Points, in no order, along strands that fork and pass close to each other.
Points whose rows are less than 68.5 apart are linked; no others are. Some points are linked to none.
q_172: [ -9 -13  13  37 -14  -9  -3 -21  21  26  -7 -28  14   6  10  -3  28  11
  -2  -2  -9  20   5 -12  10  -2   4   3  -8]
q_307: [  0   5  13  -1  -7 -17   6 -10   8   9   1 -31  15  20  30 -10  38  10
  -6 -11 -21  -9  18   4 -12 -20   2  -7 -14]
q_56: [ 25   5   0  -1   2 -17  13   5   6   7 -33  46 -18   4   9  19 -13 -16
  -9  -4  13  18   1 -13 -20  18 -27   6   1]
q_366: [  0  10  25  21 -12  -8  -6   3 -23  15   4 -15 -10 -16 -15  10  33  11
  10  -6   8  37  22  -9  15  24  18   5   6]
q_30: [  1   3  -3  13 -15  -9   1 -22   7  12 -17  10  -8   6   2  -4  14  -1
  -2  -7  -2  -7  12 -26 -13  17   3   0   2]
q_158: [  8  28 -16 -22  12  20 -14  27 -12  11  10  14  16   9  -1   7   2 -11
 -13  -2  -9  19 -15  29 -14  21 -27 -14   7]
q_2: [  5 -10   1  -9  -6 -19  37 -15   1 -40 -37   6 -20 -11  -7   3 -32   6
   0   4 -22 -15  25   4 -29  12   5   8  -3]
q_113: [ 10 -11  26 -26  16 -20   2   7   1 -26  -1  18 -17   0   3   8 -11   2
  18 -25  -9   5   7 -21   5  11  -4  -3  -3]
q_946: [  4 -20  26  33 -10 -14   9 -23  20  17 -17 -11  14   4   8   4  30  15
 -10 -10 -33  11  10  -3 -16  10   9   1  -2]
q_233: [ 30   2  -9  -6  17 -18 -12  -9   0   8   5  37   6   2  25  27  -4 -15
 -25 -14   6 -25 -10  18 -26 -18   8 -22   7]
q_991: [-11  18 -11  11 -17  15  13  16   8  14   5 -15  16   7 -11  -1  10 -11
   1   8  12  35   0  -7  26  29 -21  23  12]
q_221: [ 11 -30   2 -32  -2  30  -3  15   8  -3  -5 -22  31  10   3   6   4  15
  -4  -2 -12  18   7  19  -9 -10 -19  -2  -5]
q_400: [  9  -1  16  -9 -21  16 -23  -8  -7   2  -7 -10 -13  10  15 -17  28  14
  14   0  -2  -1  27 -27 -10  -2   2 -25   0]
q_986: [  7  -9  -1   1 -24  -5  34  11  -9 -12 -23  -6   2 -19 -10  13 -11  -6
  -7  14  36   9  20  11   1  -6  -5  36   0]
q_866: [  3   7  14   1   1   0   1  26   4  10   3   1   5  -1  -6   6   8   5
  15   0   9  37  -6  -5  29  12 -23  10  -5]
q_22: [  6  33 -29  28   7 -23  -5 -14   5  26   8 -16  14   8   9   0  24  -2
 -34  -7  -9 -18  -2  16 -13   4  26  -4  -8]
q_932: [ -1  -1  28 -22 -14  13  -7   5 -21 -12  -5  -7 -15  -4  -1  -7  12  13
  27  -6   1   6  28  -9  -7   1  -3 -11   5]
q_453: [  2   9   2   2   8 -38  -6  -6   7  29   8   0  15  20  30  11  25 -13
  -7   2  -5   0 -24  12 -15 -39  -1  -2   0]
q_685: [ 14  -3  12 -10  -4 -46  14  -7  10 -11 -32  -1 -20   3   7  20  -9  -3
  -5 -21   7  20  30 -31  -1  16  -5  16  -6]
q_825: [ -4 -21   7 -25  24   3 -25  -6   3 -11  32   3   4  12   8   2  -9  -5
   9 -13 -20 -13 -24  -8   8 -11  23 -28  10]
q_768: [ 17 -29   3  -5  24   6  -9   2  10 -12   9  -5  11   8  25   3  -7   4
 -12   6 -10 -20 -16  22   0 -43  10 -28 -16]
q_448: [ 13  10  -7   6   7 -30 -14   3 -15  24  11   4  -7   0   5  16  32  -8
 -15  -9  12  27   1 -12   4  20  10   0   1]
q_994: [ 16 -30  -9 -12  -6  16   5  -6  12   2 -22  38  20  -2   0  21 -25 -15
 -18   8  -2  -3 -14  12 -31  -5 -14   5  19]
q_135: [  3  30  -8  10  17  -3  37   9   0 -17   4  14  -6  -6  -3 -17  -1   0
   5  -9 -14 -31  10  18 -14  15 -12   7 -22]
q_126: [  7   3   2   1   0 -26 -12   1 -16   8  11  24 -21 -10 -12  13  14  -4
  -2 -22   7   7  -6 -25   4  27  23  11  11]
q_709: [  6  24  10  10  -3   0  12   3  -6  -3  -1 -19 -10 -11 -18   2  14  16
   6 -20   7  17  41 -14  13  32   1   4 -10]
q_410: [-18  19 -18   1   7   6  17   4 -11 -16   9 -45   3 -13 -13   0 -15   7
  -2  -6  27  -1  24  22  37 -16  12  12 -12]
q_300: [  1   7  36   8  11 -20  -3  17 -10 -11  20  -5  -1 -10  13  -8  16  10
  19   4 -13 -14 -10  20   9 -18  22  -8 -13]
q_757: [ 11  18  11  39   4 -21  -5  -7  16   7   0  12 -10 -12  -2  -8   7   8
   1  -7   5 -21  -2 -20  27   6  20  -3 -19]
q_49: [  2 -10  12  19   7   4 -16 -14   4 -14  18 -31  -4 -19  -6  -2 -10  20
   5  -6   9 -18   6  -2  34 -16  46 -11  -9]
q_834: [ 21  -1   0 -12  13  22  -9   4  12  -5   6   2  17  15  34  -7   0   9
  -8  -1 -15 -21  -3  22 -11 -32  -6 -34 -15]
q_842: [  0  -3 -11   6  -9 -34  -8 -11  -1  34  -3 -22   7  17  26   7  32  -6
 -19  14  15  14  -6   1 -13 -36   3   9  -6]
q_584: [  7  -1  -7 -16 -20  37 -21 -16   1  11  -8 -11   2  22  15 -19  22   8
   2   2  -8 -12  20 -10 -24  -9  -5 -23  -1]
q_971: [  6  27 -17  -9  17 -20  19  27 -16  -1  13  13   0 -10  -9   9   6 -13
 -14  -6   0   7  -5  22  -2  24  -5  20  -5]
q_764: [ 12   8 -14 -26   7  10  11   3 -15 -13 -11  23 -15  10  11  -9  -5  -5
   0  -3   0 -21  16   4 -37   1 -19 -13 -11]
q_415: [ -4 -16  -4 -19  12  -8  16  -3  10  -1   3  27  26   4  -3  16 -10 -22
 -11  -8 -15  -4 -16  11 -25   1 -10  15  16]
q_847: [  4 -12  32  48 -18  -6   9  -5  20  11 -30  18  -3 -14  -2   0   4   8
  10  15  -5  13  -9 -14   9  15  -6   7  -6]
q_938: [ -6  10   0 -21   8  11  11  25 -30 -19  11  14 -31  -9  -8  -9  -7   0
  20  -1   9   5   5   2  -7   7 -24  10   1]
q_732: [-19   8  -2   4  -5  15  -1 -13  -5  -1  14  18  -7  -2 -12 -21   0  -4
  16   2 -17 -31  -9  -5 -17  15  14   2  12]
q_411: [ 14   1   4 -26  26 -15 -17  -4  -3 -11  32   8  11  14  23   8   6  -8
  -8 -24 -28 -18 -11  -2  -8 -11  22 -31   1]
q_53: [-17 -10 -35   5  33  18  30  -1   1 -23  14 -26 -18  -6 -15   5 -26   1
 -17   8  13 -23  12  12  19   0  -2   3  -8]
q_742: [  4  28 -17  11   3  13 -27  20   8  10   6 -30  14   7  -1 -20 -10  11
 -13  13   3   3 -18  20  25  -3   7 -12 -13]
q_352: [  6  14  -5  -2   3  28 -29  14 -22  -3  24  -5 -19  -5  -5 -23   0  11
  16  15   3 -12  -9   3   1   5  22 -24   1]
q_475: [ -2   2  -5 -15  16 -18  13  16   0   3  14  13  24   1  -6  17   1 -19
  -9  -8  -7  11 -24  18  -3   9  -6  20   6]
q_650: [-29  -1  27 -12  -2 -30  13  -1   3   9  17 -23  28   7  -5   5  22  -6
  20  -5 -24  12 -11   7   2 -13  -3  20  12]
q_85: [ 23 -33 -17  -8   6  21 -17 -15 -10 -17   4  -3  -9 -10 -13   5 -12   8
 -18   1   7 -27  15  -5 -12   3  27 -16  -2]
q_744: [  1  -2  51   0 -19  -1   7   6  -8  -5 -24  -5 -13  -1   4  -4  18  18
  34   1 -13  20  27 -11 -10   7 -13  -5   2]
q_921: [ -2   9   5 -10  -2  36 -12  11  -6  -7  16 -17  10 -11 -27  -4   6  15
   9 -12 -14  13  13  -3  10  38   4  -7   4]
q_490: [-26 -31 -10 -23 -22   8   3 -21 -14  -9  -7   3  -9   5  -9  -9 -19 -14
  11  32   1 -17 -11  -4 -29 -29   0   9  29]
q_42: [-28 -32  -5  -2 -25  20  13 -24  -1 -16 -18 -10   4  -4 -10 -15 -18  -3
   4  31 -13 -27   3   9 -22 -18   3   9  15]
q_220: [ -2  13   8  15   0  -4  -8 -26  35  16 -15  23  12  25  36  -3  -2  -3
   2  -5 -15 -24 -10  -6  -6 -27 -22 -23   0]
q_988: [ -3   5 -19 -33  -8  32 -10   3 -15   1   9 -11  13  11  -3 -14  14   0
  -4  -1 -17  -3  14  10 -34  11  -8  -9   7]
q_37: [  7  14 -15   2  25 -19  11  10   9  -2   4  11   1   2  11  -1  -9  -4
  -9  -5  17 -16 -10  10  16 -14  -8   5 -24]
q_87: [ 35   0 -12 -18  15   7 -25 -10  -8   2  10  41  -6  -1  11  17  -4  -9
 -18 -21   4 -17  -2  -1 -22   6  13 -28   8]
q_711: [-17  -9  26   6   2   1   0  -5  11 -27  -9  24 -17  -5   6 -18 -20   5
  34  10 -14 -22 -18  -9  15 -17 -10 -13  -3]
q_420: [  9   6  -5   7   9  -9 -17  22 -14  20  16  26  -4  -9   3   7  -5 -11
  -1  22  16   3 -43  21   1 -14  14   8   5]
q_658: [  2  29  -2   9 -17   1  -4   9 -36   5   3 -11 -27 -19  -9  -8  16  12
   9  12  37   4  22   4   6  -6  12  11  -5]
q_672: [-10  14 -31   6  -9  15 -14  -5   4  27  12   9   4   7  -7  -6  -7 -14
  -5  16  21 -12 -23  -1  -7   2  15  15  13]
q_285: [ 23  23  -4   8  26 -12  29  25  -4 -14   6  11   0 -14 -10   1   2   8
 -13  -9  -7 -10   8  27  -7  26  -5   6 -27]
q_493: [-34   8   5 -10  14  16   4  14  -8 -21  28 -22  -7   0  -2 -16  -8   4
  28   3  -8  -5  -3  14  19  -9  -8  -6   0]
q_157: [ -8   1  13  14  13 -24  -4 -26  24  26   3  25  12  20  11  14  12 -16
   1 -28 -23  16 -10 -29  -2  21  -6  -8  15]
q_621: [-20   3  -7   3   8  -1  43  -2   9 -22  -7  14  -6  -4 -10 -15 -22  -7
   7  -3 -14 -26   9   7 -15  12 -20  18  -7]
q_397: [ -9  24  10 -21  19  11   3  22   1 -21  16 -26  12  10   9 -17   7  12
  14 -13 -24   2  10  12  20   6 -21 -22 -19]
q_590: [ -5   8   4 -18  10 -20  19 -24  31  -8 -25  29  10  26  15   1 -23 -12
   3 -21 -29 -15   4 -12 -14   4 -27  -9   4]
q_629: [ 11 -25  18 -11 -11  24  -5  11  11  13 -16  -3  18   9   7   4  14  12
   6  11  -8  27  -3   7 -11 -11 -24  -3  -1]
q_10: [  7  15  -2  14   2   6 -21  -6   1  39   4  38   1  10  13  16  10 -13
   0  -1   9  17 -18  -2  -7  11 -17 -16  17]
q_773: [ 11  26 -23  19  -6  -9   2  12   0  15  -5 -43  13  -3  -6   0  15  12
 -37   2  14  26  17  11  28  14  -5   3 -20]
q_641: [ -5  15 -12  21   0  21   4  -1  -7 -17  17   3 -27 -26 -34 -13 -22  11
  10  -4  18 -16   7 -17  23  15  14  12   0]
q_787: [ 19  25   0  39   5 -16  -8 -13   0  21  11 -13   2  12  28  -5  41   7
 -23 -11 -21   1   5   1  -7   7  21 -27 -13]
q_599: [-14  -4  25   3  20 -30  13   9 -14 -24  19 -17  -9 -16   5   8  -2   5
  17  -7   2  -9   2  18  24 -30  18  -1 -12]
q_607: [  4  32  -7  13   3  -5 -12  32  -5  19   0 -19  15   7   8 -10  10   5
 -14  20   2  21 -22  34  14 -10 -15  -4 -16]
q_565: [  1  -7 -23 -10  -8   9 -31 -23  20  29   4 -14  24  24  13   5  11   2
 -22 -10  -4  -2  -7  -5 -11 -21  17  -9   8]
q_604: [-11  -8   4  -8 -16   7   1 -19   2 -10 -17  14  -5  -1 -10 -11  -5   1
  10  -2 -17 -20   9 -18 -17  15   1   0   9]
q_769: [ 14 -25  10  18 -18  -2   3  -9 -10  22 -26  -4  -6  13  25   2  24   2
  -4  14   6  46  16  -6 -30  -1 -26  -4  -2]
q_898: [-31  -9  26  -1 -24  -8   2 -16   9   0  -9 -19   8  -4  -8   4  -5  -2
  23  -2   9   9   8 -18  23 -20   4  16  13]
q_489: [-14 -12  49   7 -11  -9 -12   4 -10  -5   7  -3  -2  -8   5  -5  15  12
  34   9 -11  -5 -13   3   8 -27  17  -7   4]
q_519: [-24   9 -20 -13  -3   9  -2   4 -14   1  23   1  -5  -2 -12 -13   0 -11
   8   5   1  -8 -13   5 -10   8   8  15  17]
q_879: [  1 -22  31   7 -13  -9  12 -13  12   9 -23  10  14   2  -5   7  14   3
   1   0 -39  11   3  -1 -35  24   4   9  14]
q_980: [ 14 -26   2  -3  23 -12  -2 -11   5 -15   1  25  -2   2  22  11 -16 -10
 -12   5  -9 -31 -19  19 -16 -34   9 -23  -1]
q_211: [-14  -6  -2   4  -5  26  20  -6  31  -5 -10 -20  30   4  -5 -16  -6  12
   1  -2 -13 -15  10   6   4   1 -17   9 -15]
q_94: [-18  14  -1   4 -33 -31   6 -20 -12  -8 -26  16 -29  -3  15 -14   3  -3
  14  20   3 -21  -1 -12 -15 -23   0   4   1]
q_572: [ 17  -2   9 -17   0  -6  16  18 -10  -1 -17  26 -15  -1  -7  12   1 -11
   0  -5   2  24  15  -7 -27  33 -16  19   6]
q_24: [  2  21   5  16   8 -21   9 -28  30  13 -15  37  14  14  25   9  -7  -9
 -10 -14 -15 -27  -2   1 -19  -1 -20 -14   6]
q_670: [ 16   2 -22  11   0  -4  10  12   6   1   6 -27  22 -17 -19  13  -5   8
 -33  -1  25   8  10  16  26   6  16  22 -15]
q_633: [-31  15  19  -9  -4 -15   5   5   7  19  10 -12  13  21   7  -5  24  -9
  26   1 -13  23 -11 -11   5  -5 -29   7   7]
q_832: [  5 -41  14 -31  15 -17  16  -7  -2 -34  -7 -20   2  -2   2  16 -12   2
  -4 -18 -13  -5  25   5  -8 -11   7  -3  -5]
q_430: [-33  -3 -16  -8  -3  12   7 -12 -29 -23   6  -9 -46 -10  -6 -14 -18  -3
  14   8  16 -23  15  -3  -6 -19   3   4  16]
q_961: [-22 -17  -5 -22  16  11  40  13   5 -26   8   3   1   3  -6  -3 -24 -13
  10   0  -8  -3  -3  11  -2   6 -34  17   5]
q_928: [-21   2 -30 -15  -1  -4  15   9 -15   0  20 -20  12   1  -6  -1  -3 -18
 -10  16  10  -8 -14  28 -14 -13   5  28  12]
q_931: [-37   9   4   6  15   9  -9  19 -17 -17  33 -31  -4 -12 -20 -10 -17   4
  13  10 -10   0 -22  27  24   3  23  -2  14]
q_705: [-22  -5   3   9  13  13 -22   4  -5  -7  31 -23  -6 -11 -16  -3 -20   9
  15   1   7  -2 -17   3  36  -1  36  -3  10]
q_835: [  2  12  -4   8 -26  17  -4  14 -32   8  -1   9 -25 -18 -16 -14  12   3
  11  27  27  -2   5   4 -15   8   7  15   6]
q_845: [ -7 -26 -27   1  43  10  25  -2   5 -22  18  10 -24 -10 -13  15 -27 -14
 -24   1   0 -20  -9   7   7   8   4   2   6]
q_450: [  1 -14  14 -23   7 -11  18  -3  36 -10 -30  18  16  19   7   6 -28  -8
   8 -13 -17   8  -2 -14  -4   2 -36   2   0]
q_159: [ 11 -29   6 -13 -12 -13 -21  -6   4  13 -10 -18  11   3   4  20  14   7
 -14 -11  13  18  11 -21   5 -12  11   3   0]
q_108: [ 18  24  -2   2  12 -16  -4   1  -5  17  -9  52 -20  10  20  13   0 -17
   0 -10  14   3  -6 -11 -14   6 -27 -10   5]
q_339: [ 12  -2  -2  13  -2  -1  10   4 -14  22 -10  14  -5   9   7   8  21 -13
  -1   3   5  46  12  -8 -26  36 -24   4   6]
q_149: [ -3  12  -1  -8  -3  49 -23   8  -7  -6  15  -2  -7   1 -10 -27  -2  15
  23   3 -10 -11   5  -5   5  16  -4 -25  -3]
q_142: [ -5  27 -12  13 -11  28 -26  10   2  15   3 -30  21   7 -15 -19   7  11
 -15   7 -23  10 -14  17   5  20   1 -14   3]
q_19: [ -1 -14   9  24  -8 -27   9 -28  16  17 -26  17  -3  12   7   9   6 -13
  -3 -11 -10  25   3 -36  -7  26  -6   3   8]
q_663: [-18   4   9 -45   8  10   7  11   0 -19  12 -29  15  15  -4  -3  -2   5
  21 -25 -11  15  22  -5  10   5 -23  -2   0]
q_653: [-34  -5   0  -7 -17 -16   2 -18  -7 -12  -8   6 -19   6  11 -18 -17  -8
  24  28   4 -26 -18  -7  -8 -45  -3   5   8]
q_439: [  6  -3   8   9   5 -11  -6  10 -13  -4   7  36 -18 -15   2  -4  -5  -6
   6  11   7 -18 -26  13  -6 -13   9   4  -4]
q_188: [ -9  -5  17  22  -9  -6  10  -7  11 -30 -24  21 -27 -21  -4  -7 -32  13
  23  10  -2 -15  -7 -14  24  -7  -1  -1 -12]
q_93: [-13 -14  -8 -11   3  36   2   7  11 -10  18  -4  18  -9 -23  -1 -20  -3
   6  -5  -6   5 -10  -1  21  26   0  11  14]
q_612: [ 17  14 -28  15   8  -2 -12  17  -5   2  10 -22  19 -16 -29   2 -10   4
 -43   6   2   1 -15  30  14  16  30   1  -4]
q_704: [  5 -23   9   1   5  32  14  -7  23 -21  -9 -10  18   0  -7 -13 -13  18
   2  -6 -24 -22  18   8  -8   4  -7 -11 -16]
q_812: [ -5  11  10  43  -9 -14   6  -1   8  20 -14  24 -17  -6   3  -8   5  -7
  11  17  23  12 -16 -23  25   6 -10  18  -5]
q_91: [ 28   7  -4  -1  12  24 -43  10  -6   0  22   0   3  -3  -5  -6  -2  13
  -8  -3 -10  -1 -11   4  14  12  29 -36  -3]
q_598: [-19   0 -14  12  -9  11  26   5  -4  -6   8 -27  17 -17 -15  -8  -5  -2
  -2  19   6 -15   5  33  -4  -7  11  27  -2]
q_627: [-12   4 -15  -4 -10  11   0  -9  20  20  -2 -14  26  19   6  -5  10  -4
  -9  -1  -9   0  -3   2  -4  -4 -10   8  -1]
q_542: [ 20  25 -36 -19  14   9 -22  27 -26   7  14  10  -2  -3  -5   6  -8 -14
 -26   9  18   9 -18  27  -6   8  -2 -10   2]
q_555: [ 35 -10 -14  -1  -1  18  -1   2 -16 -16  -6   8 -21 -22 -22   2 -11  13
 -14   2  24 -11  19  -8  -9  15   9  -4 -13]
q_457: [ 10 -20  17  -4  -7 -37  15  -3   6  -2 -25 -14   7  -1   3  24   7   2
 -10 -11   7  21  18  -9   0  -2   2  19  -3]
q_686: [ 15  -2  -3  24  16   2 -12  -5  10 -13  15   0  -7 -13  -5 -10 -14  14
  -2   0   6 -29  -6  -6  26  -4  32 -15 -19]
q_951: [ 35  -5   4   8  -3  14  11   1   8 -13 -19   4  -1 -14 -22   5  -7  17
 -12  -8   3  -7  32 -10  -9  27   3  -2 -20]
q_72: [-14   5   2   6  33 -25  20  16  -3 -22  23   9 -16 -13   3  -1 -15  -5
   9  -8   7 -13 -12  11  25 -12  -2  12 -14]
q_694: [  9  18 -24   8  -6  -7 -33  19 -19  21   8 -20  17  -2 -14   3   2  -5
 -39  13   2  15 -29  28  -3  10  31   2  12]
q_575: [-14  11 -28   5  15  20   2   1   1 -19  19 -48   8  -8 -20 -10 -25   8
 -13   2   9 -12   9  19  30   5  16  -5  -8]
q_735: [  1  19 -32  10  -7 -13 -17  -8  -7  24   9 -26  17   4  -8   4  26  -2
 -37  -4  -5   3  -5  13 -12  14  31   5   8]
q_591: [ 14  -3   6  -3  21  11 -43   3  19   8  24   2  18   7  10   2  -5   6
  -2 -14 -13  -2 -26  -2  23  -5  24 -29   1]
q_830: [  5  29 -13 -24   3 -21 -34  24 -27  13  18 -22  -5  12  10   0  18  -4
  -8   3  12  24 -10   2  14 -11   6 -13   0]
q_225: [ -8 -30  14 -31  -1  11  21   1  -1 -21  -7 -35  25   1  -2   3   0  10
   0  -4 -17   3  28  22 -20 -14 -10   6  -1]
q_912: [  6  -3  10  22 -21   5 -26   3 -12  24   3 -17  -3 -15 -10   4  20  13
   0  18  24  26   0  -4  18   0  24   3   7]
q_784: [ -9   9   6   1 -11 -44  13 -18  20 -16 -35  15 -19   3  12   5 -18   1
  11 -12   1   2   8 -41  21   2  -9   9  -8]
q_470: [-15 -29  20 -16  -6  -1 -25   1  -6  -1  13  -7   3  -3  -4   3  -5  -2
  24  17   8   4 -28  -4   6 -34  13   2  14]
q_340: [-13 -25 -28 -22  31   7  19  -9  -9 -27  11  18 -36   0  -9   8 -27 -17
 -12  -8  -6 -19   0  -9 -10   9  -6   0  18]
q_697: [  4  12  -4 -21  20 -26 -17  -8  11  17  20   8  23  24  24  17  11 -15
  -7 -20 -13  -6 -23   3  -8 -27   2 -18   8]
q_130: [ -2 -11 -13   1   3  22  -1   4  36   6   7  14  31   5 -10   7 -23 -14
  -4  -4   6   7 -27  -9  33   7 -12  14   5]
q_596: [ 27 -13  14   1   0  19   2  -1  21  -4 -19 -11  14   1  -5   1   6  23
  -7 -14 -13   3  26  -9  -3  17  -3 -11 -19]
q_996: [-14  11   2   0   2  -5  25  -4 -29 -17   2 -24 -15 -25 -16  14 -10   1
   4 -16  35   6  28  13  22 -21  20  20   0]
q_551: [ 23 -14  -3  -6   7   5 -16 -14 -12 -11   2  34 -14 -10  -5   4  -6  -5
  -8  -7  -9 -29  -5  -8 -26  12  28 -20   6]
q_517: [  6  30  -6   4  -8   5   1  16 -15   0  -3 -45  11  -6 -17   1  13  19
 -14  -8  14  30  34  13  24  15  -4  -3 -14]
q_243: [ -4   0  39  37 -11   5   9   5   6  10 -15   0  -3  -9  -4  -9  22  16
  25  11  -9  18   9  -8   6  17  -9   2  -9]
q_679: [ 14  -1  16  12  -7   3  -2   2  -5  13 -12  31  -5  -4   9  -5  12   0
   3  19  -8 -10 -15  15 -32  -6  -2  -6  -2]
q_973: [-38 -20  -3  11 -15  19  29 -19  -8 -18  -2 -24  -1 -18 -23  -6 -17  -4
   7  19   4 -23  12  17  -8 -12  15  24  15]
q_947: [-17  11 -16 -12 -15   2  17  -2  -2 -15 -11   6 -25   1   0 -11 -20  -7
  12  -1  25  -8  12 -24  12  -6 -27  21  -1]
q_717: [ 28 -15  23  11 -11   9  -9   4   7  18 -26   9   1  12  28   0  22  12
   2  14  -3  26   2  -2 -11 -19 -26 -20 -12]
q_595: [  4 -31  16  -3   1   4  15   2  38  -3 -18  15  28   4  -7  16 -21  -5
  -1 -10 -13  13 -11 -14  12  11 -15  17   7]
q_639: [ -9  19  22  11   1  -3  -9  -6  16   3  -4  33 -10  13  24 -19  -1  -3
  28   7 -13 -23 -22 -13   4 -18 -13 -20  -4]
q_763: [ 11  10  -3  -7  11 -15 -37  20 -11  20  17   2  -2   7  14   2   8  -2
   5  12  20   9 -32   1  15 -23  17  -9  -1]
q_7: [ 18  15   5  11   8   5  -6  31   7  15  -1   2   6   0   6  -6   9  12
   1  17  13  26 -10  12  32  -1 -24  -6 -21]
q_421: [ 10  21 -10 -25  11  29  -7  12 -16   1   8  25  -2  11   7  -9   5  -6
   7  -5 -11  -6   1  11 -29  16 -24 -18   4]
q_644: [-24 -10  20  18 -29  -4   6 -24  10  15 -16 -29  12   0  -5   5  21   5
   8  -4   1  21  22 -19  12  -3   2  16  12]
q_433: [-23  11 -12   4 -27   8  19  -3  11  11 -12   8  -5   9  -4  -6  -3 -17
  12   3  18  13   6 -29  13  19 -28  28  13]
q_395: [-37 -30  -8 -27  -9   7   7 -25 -23 -27   1  -7 -32   0 -11   1 -23  -9
  13   9   1 -13   9 -13 -10 -21   4   1  31]
q_214: [  0 -14   0  -6  -5 -15  25   1 -23 -27 -17 -10 -17 -23 -12  20 -22  -3
  -5  -7  40   7  24   3  15 -20   7  24   0]
q_671: [-19 -15 -23 -32  21  -8   9 -17   7 -23  11   1  -8  16   7  -3 -24 -13
   0 -18  -5 -24   3 -18   2 -10 -10  -6   2]
q_104: [ 13 -16  32  14 -20 -12   3  -7  -1   5 -32  25  -4  -7   4   4  11   3
   4  15 -27   0  -8   3 -33   2   6  -3   9]
q_304: [ 12 -30  -6  -4 -10  -7 -22 -22  17  29  -9   0  17  14   8  24  15  -5
 -27 -13  -3  17  -4 -18  -9  -6   6   0  13]
q_271: [ 20  -7  -6  30 -19  18 -33  -7   6  29  -6   2  -8  -7  -2 -10   5  12
  -5  25  27  -2 -10 -14   7  -7  27  -1  -5]
q_965: [ 15 -20  -8   7 -22  10  20  14   4   3 -15   7  16 -11  -9  12  -8 -11
 -17  24  26   9  -9  13   2  -2  -8  34   4]
q_404: [ 30 -29   4 -17 -14  31 -12   4   2   5 -29  21   7   2   2  10  -6   4
  -9   9   0   7   1   2 -30   2 -16 -10   2]
q_377: [ 19  10   1  19   9 -22 -28  -5  -5  26  18   5   0   5  18  13  35  -3
 -14 -13  -9  10 -10  -8  -2   8  28 -20   2]
q_790: [-15 -19  15 -21  10   3  28  20 -20 -28   4   4 -15  -9  -9   3 -16  -7
  21  10  -1   9   1  18 -10  -6 -23  17   8]
q_255: [-17 -32  12  -3 -19  -5  -6 -13  10  -6  -9  -7  10  -6  -5   4 -17  -2
  10  11   6  -5 -13 -13  11 -25  12  13  10]
q_191: [-19 -11 -12 -49  17   1   4  -7   2 -24  19 -26   3  17   6  -1 -11  -4
  11 -24  -2  -4  19 -16  14 -17 -15 -10  -2]
q_351: [ 10  10   9  13 -10  38 -20  11   6   1   4 -31  20  -6 -22 -11  15  27
  -3  -3 -26  16  10   9  11  32   4 -18  -6]
q_274: [ -5  14  -9 -21   5 -27 -15 -13 -17   3  22  21 -22   4   1   3  16 -14
   1 -26  -3 -15  -4 -28 -12  11  27   4  15]
q_752: [  7  -6 -22   2 -21  17   4  21   1  23   0 -13  26   2  -1   8  10 -10
 -20  26  17  24 -16  23   0  -9 -11  27   7]
q_601: [ 12  -1 -26 -12  16  35   9   1  -9 -25   3  10 -22  -2 -12 -10 -20   3
  -4  -8   4 -20  20  -5 -12  19 -14 -12 -13]
q_626: [  4  20 -17  25  -8  21 -29  -8  14  37   2  20   2   9   2  -4  -4  -6
  -2  14  19   0 -22  -8   3   3   4  -9   8]
q_810: [-24  -1  11  16   3 -19  -3 -15  23  29  11  -2  18  23  10   5  24 -15
  13 -11 -16  36 -20 -24  13   7 -17   1   9]
q_869: [ -5   5   1  19 -29 -16  16 -15  22 -14 -40  13 -17 -13  -6   3 -29   7
  10   6  12   3   7 -38  27  10  -6  14  -5]
q_985: [  9   5  -1  -5 -11 -17  -3  11 -19  13  -5 -13  -8   0  12   2  21   1
  -2  16  29   9  10   5  -1 -23  -1   8 -12]
q_217: [ 21  10 -29  -4  20   9  -5   8  -3   1   9  11   3  -1   5   2 -10  -3
 -19   0  17 -15  -5  15   1  -6   0  -7 -14]
q_343: [-16  12 -17   4  -8  -2  19  -1 -19 -26  -9   7 -45 -14   0 -15 -23  -1
  13   7  27 -22  13  -9   3 -20 -12  13  -8]
q_771: [ -5  31   1  39   3 -14   9   2   9  16   5  14 -12  -7  -5  -9  11   0
   6  -4  13   7  -3 -19  28  24  -5  15 -12]

Follow the links from the first point to the second, and from the first to the third. Name the last point that the two ways share.
q_644, q_565, q_980 => q_555
q_633, q_377, q_607 => q_519
q_653, q_22, q_108 => q_626
q_670, q_832, q_519 => q_626
q_717, q_598, q_650 => q_519
q_300, q_233, q_596 => q_555

A fork is a point with three links. Follow the links from the first point to the second and name the forks in between, in order.
q_343, q_221 => q_490, q_519, q_626, q_629
q_211, q_87 => q_555
q_285, q_604 => q_629, q_626, q_519
q_157, q_991 => q_519, q_490
q_598, q_366 => q_519, q_626
q_519, q_629 => q_626
q_453, q_42 => q_921, q_490

Name the points in between on the shortest way along the links from the first point to the second, in order.
q_830, q_172 => q_763, q_420, q_439, q_679, q_104, q_879, q_946
q_404, q_633 => q_629, q_717, q_769, q_339, q_572, q_56, q_108, q_10, q_626, q_672, q_519, q_732, q_604, q_30, q_19, q_157, q_810
q_430, q_735 => q_395, q_490, q_42, q_973, q_598, q_928, q_519, q_672, q_626, q_271, q_912, q_366, q_709, q_517, q_773, q_670, q_612, q_694
q_845, q_931 => q_340, q_671, q_191, q_663, q_397, q_493
